A landscape with many valleys, sampled at points; each row gives a point and its height.
From any point a ball takes the steepest step (drop divided by distance) to one of its 2 nearest points. It stops when none of these is lower. Distance is the straight distance between rows; heights are no part of it.
k290 height 436: [205 111 106 148 175  86 121 130 103 149 139 154 148 101 114 142  75 146
 111 161 144]
k913 height 231: [109 104 155 153 156 138 175  58 173 108 125 105 139 171 102 187 172 134
  69 133  86]
k181 height 789: [151 101 131 110 104 122 101  95 116  91 116 115 131  99 133  78 121  98
 124 141 109]
k96 height 173: [192 115  84 133 155 119  75 164 117 147 151 152 127  51 124 126  65 111
 161 174 174]
k425 height 461: [177 108 135 129 145  97 142 107  93 145 128 170 143 115  84 162 103 150
  89 150 102]
k248 height 273: [158 153  51  97 148 133  99 188  98 159 167 127 143  97 136 118  91  84
 154 117 161]
k406 height 153: [142 153 113 123 111 136 121 193 103 176 132 175 112 106 102 151  87  86
 190 104 148]
k434 height 657: [156 101 156 107 142 180 154 127  81 168  89 141 120 156 113 145 105 219
  82 103 123]
k654 height 276: [124 110 161 176 140 104 150 126 149 130 122 127  89 125 105 141 154 151
  80 119  90]
k93 height 213: [117 127 116 151 121 136 161  77 106 128 137 107 144 179 122 140 163 122
 108  89 114]
k305 height 247: [134 115 117 159 138 113 143  35 127  90 150  93 175 173 126 146 156  98
 119 119 130]
k75 height 128: [ 80 134 153 112 103 194 136  94 126 117  95 118 132 188 114 124 128 145
 168  94 112]
k837 height 358: [123 135 156 127  46 149  94 151 122 111 103 165  74  96 130 107 148 130
 174 129 132]
k18 height 689: [133 123 106  94  94 178 118 125  77 156 106 128 129 175 149 107 108 177
 150  64 135]
k536 height 278: [103 127 146 190  73 135 144 111 130 118 138 122  84 118 140 131 213 132
 132 100 134]
k339 height 349: [ 91 149 140 160 117 128 120 100 153  79 132 104 157 144 104 121 121 122
 187 138 156]
k349 height 432: [131 156  95 110 112 137  70 170 146  98 161 103 115  68 165  81 127 101
 161 166 168]
k405 height 380: [163 127 154 158 186 100 136 117 137 123 125 109 141 147 100 132  97 145
  94 120 109]
k172 height 525: [158 137 115 121 152  78 122 148 138 156 145 158 109  97 140 143 121  96
  87 180 127]
k957 height 119: [169  96 120 157 169  95 111 100 146 112 148 105 128  78 176  85 128 169
  83 198 159]
k263 height 633: [118 119 141 102 110 180 148 156  92 188 102 170  88 162 117 156 128 192
  96  95 108]
k184 height 726: [103 147 111 104 147 156 142 156 103 162 138 123 135 155 129 145  99 147
 113 148 161]
k245 height 673: [143 115 136 121 121 172 140 109  81 139 100 122 134 169 127 124 111 179
 104  92 120]
k15 height 305: [190 140  41  97 172 123  88 151 109 119 183 117 171  95 135 114  70  96
 144 129 144]
k558 height 76: [201  93 111 122 195  78 109 154 143 176 130 146 133  59 165 133  55 131
 106 197 171]
k594 height 187: [179  69 122  90 188  95 122 122 115 136 114 106 163  71 182  77  75 160
  66 162 127]
k925 height 387: [105 172  95 107  83 137  96 171 117  96 158 104 123 112 154  82 151  84
 180  85 143]
k997 height 186: [112 112 151 102 148 119 164 101 140 127 107 115 138 164 110 157 153 119
  47 134  75]
k328 height 325: [153 132 124  90 189 114 107 172 151 161 107 141 130 108 115 158  46  93
 127 174 144]
k183 height 410: [180 123 132 154 178 124 133 127  94 139 116 122 146 137 101 139  64 159
 120 115 141]
k382 height 263: [ 98  86 164 158 131 161 177  71 148 116 117 124 150 178  89 195 170 135
  97  92  75]
k185 height 581: [ 95 160 126 130 101 143 130 191 133 171 132 140  82 129 132 146 150 131
 135 128 155]
k385 height 223: [104 136 157 186 107 113 160 150 152 141 134 161  97 128  86 165 174 152
 132 107 102]
k791 height 322: [ 82 145 148 178 117 129 150 112 138 111 127 128 143 155  98 136 136 136
 204  99 145]
k698 height 715: [ 99 153 102  92 121 169 137 156 101 145 136 122 158 175 120 141 105 139
 155 110 169]
k962 height 431: [105 118 156  74 110 165 119 133 122 122  79 143 122 138 107 114  91 151
 133 169 107]
k216 height 295: [102 102 156 156 116 171 174  53 143 110 109 124 169 203  98 183 157 113
 148  57  77]
k27 height 296: [ 77 146 140 175  92 133 156 137 124 131 120 166 129 143 101 141 161 142
 204  71 128]
k109 height 294: [163 152  58 136 152 108 105 116 110 111 183 118 173 123 135 109 109 117
 145 129 155]
k747 height 243: [ 94 145 128 199 108 100 168 101 153 123 163 103 115 146 146 155 224 113
 132 101 143]
k661 height 608: [103 130 141 108  82 172 135 173 105 175 113 165  70 138 144 129 149 165
 114 110 125]
k883 height 780: [159  88 116 119 115 142 109  91  94 108 111 115 133  84 143  70 111 148
 102 150 124]
k872 height 335: [157 107 153 140 172  97 149 137 125 156 105 123 117 130 129 125 122 153
  52 122  98]
k9 height 210: [140 169 115 159 191  69 119 139 169 113 164 117 136 146 121 144 108 118
 144 133 139]
k19 height 131: [169  79 125  82 201  84 124 153 144 168 110 123 151  67 176 108  66 139
  76 191 145]
k674 height 264: [ 95 147 147 179  84 127 151 176 136 158 135 185 107 117  93 165 169 144
 193  88 120]
k862 height 376: [111 148 111 156 123 123  94 105 169  63 167  94 154 115 140  98 138 110
 185 159 167]
k492 height 467: [137 167 120 145 112  81 103 160 146 110 170 153 108  74 131 141 142  94
 170 176 171]
k970 height 362: [111 143  94 122  81 139 103 106 111  85 144 111 145 131 151  88 153  82
 191  91 129]
k531 height 178: [ 98 112 144 141 103 166 155  76 123 112 111  88 122 178 138 129 162 129
 124  88 129]
k105 height 751: [138  97 160  55 145 152 145 121 104 144  62 121 150 135 134 129 104 157
  54 147  95]
k203 height 56: [ 84 135 156  87 123 182 145 124 131 141  96 140 130 190 105 157 113 163
 125  99  91]
k393 height 199: [ 95 152 130 167 143 104 152 119 161 121 155  99 121 153 141 142 167 121
 121 127 145]
k17 height 466: [136 148 118 112 140 115  90 162 146 115 133 114 119  96 143  93  97 100
 137 148 141]
k243 height 339: [105 129 120 129  86 143 126  68 110  93 123 123 160 160 110 121 160 101
 192  94 116]
k112 height 127: [ 99 135 148  97 140 156 151 117 136 130 109 116 150 186 102 158 110 122
  93 110  90]
k458 height 118: [207  94  88 124 187 107  84 139 138 145 152 148 142  28 163  93  57 128
 124 195 170]
k83 height 764: [151  68 156  88 136 160 143  73  90 118  75  88 145 139 148 107 128 164
  61 125 113]
k781 height 316: [124 132 139 160  63 142 117 145 114 123 131 136  75  95 143  93 175 134
 150 105 140]
k501 height 402: [135 150  81 133 136 134  77 131 170  73 188  92 148  79 163  83 139 111
 154 154 165]
k706 height 739: [135 138 128  65 161 151 147 137  96 153 111 120 157 152 123 146  88 153
  76 157 128]
k646 height 230: [107 162 113 120  79 126 120 174 109 144 128 187 131 120 100 146 121 105
 216 102 144]
k220 height 413: [101 178 113 112  84 107 131 170 113 128 143 134 124 132 143 108 159  85
 183  63 117]
k37 height 315: [103 100 149  93 120 141 137 138 127 143  96 108  97 127 142 105 149 137
  70 141 103]
k830 height 821: [ 41 151 158 133  64 155 154 145 176 122 127 154 111 144 130 164 216 123
 171  97 100]
k694 height 417: [128 143 144 133  92 124  94 171 134 118 131 170  99  76 110 130 128 111
 171 161 160]
k972 height 196: [168  71 128 131 163  84 134  97 120 135 116 110 139  90 169  88 118 155
  54 166 127]
k423 height 501: [158 158 103 118 142  75  93 154 149 132 180 152 108  86 152 143 129  93
 121 189 153]
k95 height 176: [135 107 116 140 136 126 116 110 136 107 146 107 122 100 157 102 142 160
  95 198 174]
k772 height 500: [138 145 126 125 117 111  98 160 127 104 127 121 121 129 113  94 105  87
 166 107 115]
k626 height 272: [137 158 132 120 177  81 108 166 169 136 136 140 123 120  98 151  72  98
 152 144 129]
k567 height 772: [159  84 150 110 127 162 112  63  94  91  82  96 158 127 138  88 101 159
 104 140 115]
k740 height 361: [119  83 162 120 150 122 155 124 145 142  76 103  92 129 151 107 147 153
  34 129  99]
k884 height 274: [ 96 117 160 110 104 144 127 106 146 113  98  91 102 137 155  94 163 110
  98 143 109]
k460 height 271: [155 141  94 132 155  95 124  81 114  89 171 108 181 154 128 127 125 114
 143 125 138]
k669 height 232: [112 105 141 136 111 137 124  98 148 101 125  86  96 105 163  96 171 132
  88 175 146]
k304 height 145: [134 149 122 174 175  78 134 116 173 130 167 115 111 152 153 138 157 131
  95 145 146]
k201 height 808: [101 159 142 113 104  97 129 138 157 105 131 134 114 136 112 134 155  70
 138 121  74]
k832 height 379: [137 120 151  82 150 146 114 168 123 150  87 145 116 116 113 123  61 135
 128 174 141]
k859 height 798: [134 133 132 115 113  96 114  95 127  84 124 125 137 139 119 113 126  86
 132 123  85]
k309 height 702: [ 97 150 108 101  98 168 134 142  89 156 123 156 130 177 132 127 133 155
 172  75 132]
k155 height 554: [130 146 141 139 129 111 135 177 148 158 133 139  84 105 130 141 134 120
 100 149 129]
k613 height 229: [180 132  79 116 134 133  96 173  90 163 142 157 131  87 112 137  73 101
 168 132 169]
k826 height 256: [ 80 132 138 198 113 115 175 125 163 137 150 138 120 155 109 172 200 142
 130  86 101]
k969 height 318: [ 82 119 154 146  90 150 160  68 136 107 115 144 157 180 106 161 166 107
 185  74  90]
k384 height 816: [ 66 152 155 131  87 130 151 139 167 123 123 147 120 157 108 162 182  94
 147  90  66]

For each start below, name the point where the ball stops.
k172 -> k304
k740 -> k957
k248 -> k558
k243 -> k203
k181 -> k304
k349 -> k385
k309 -> k304
k781 -> k304
k109 -> k203

Call two points neighbours if one is among the 2 nearest of the other. Go from one point of each pair to the other, from neighbour to neighbour, staying as low as possible. Name the highest point that can't be avoided.
k385 / k304 -> k826
k203 / k558 -> k15
k406 / k957 -> k613
k957 / k558 -> k972
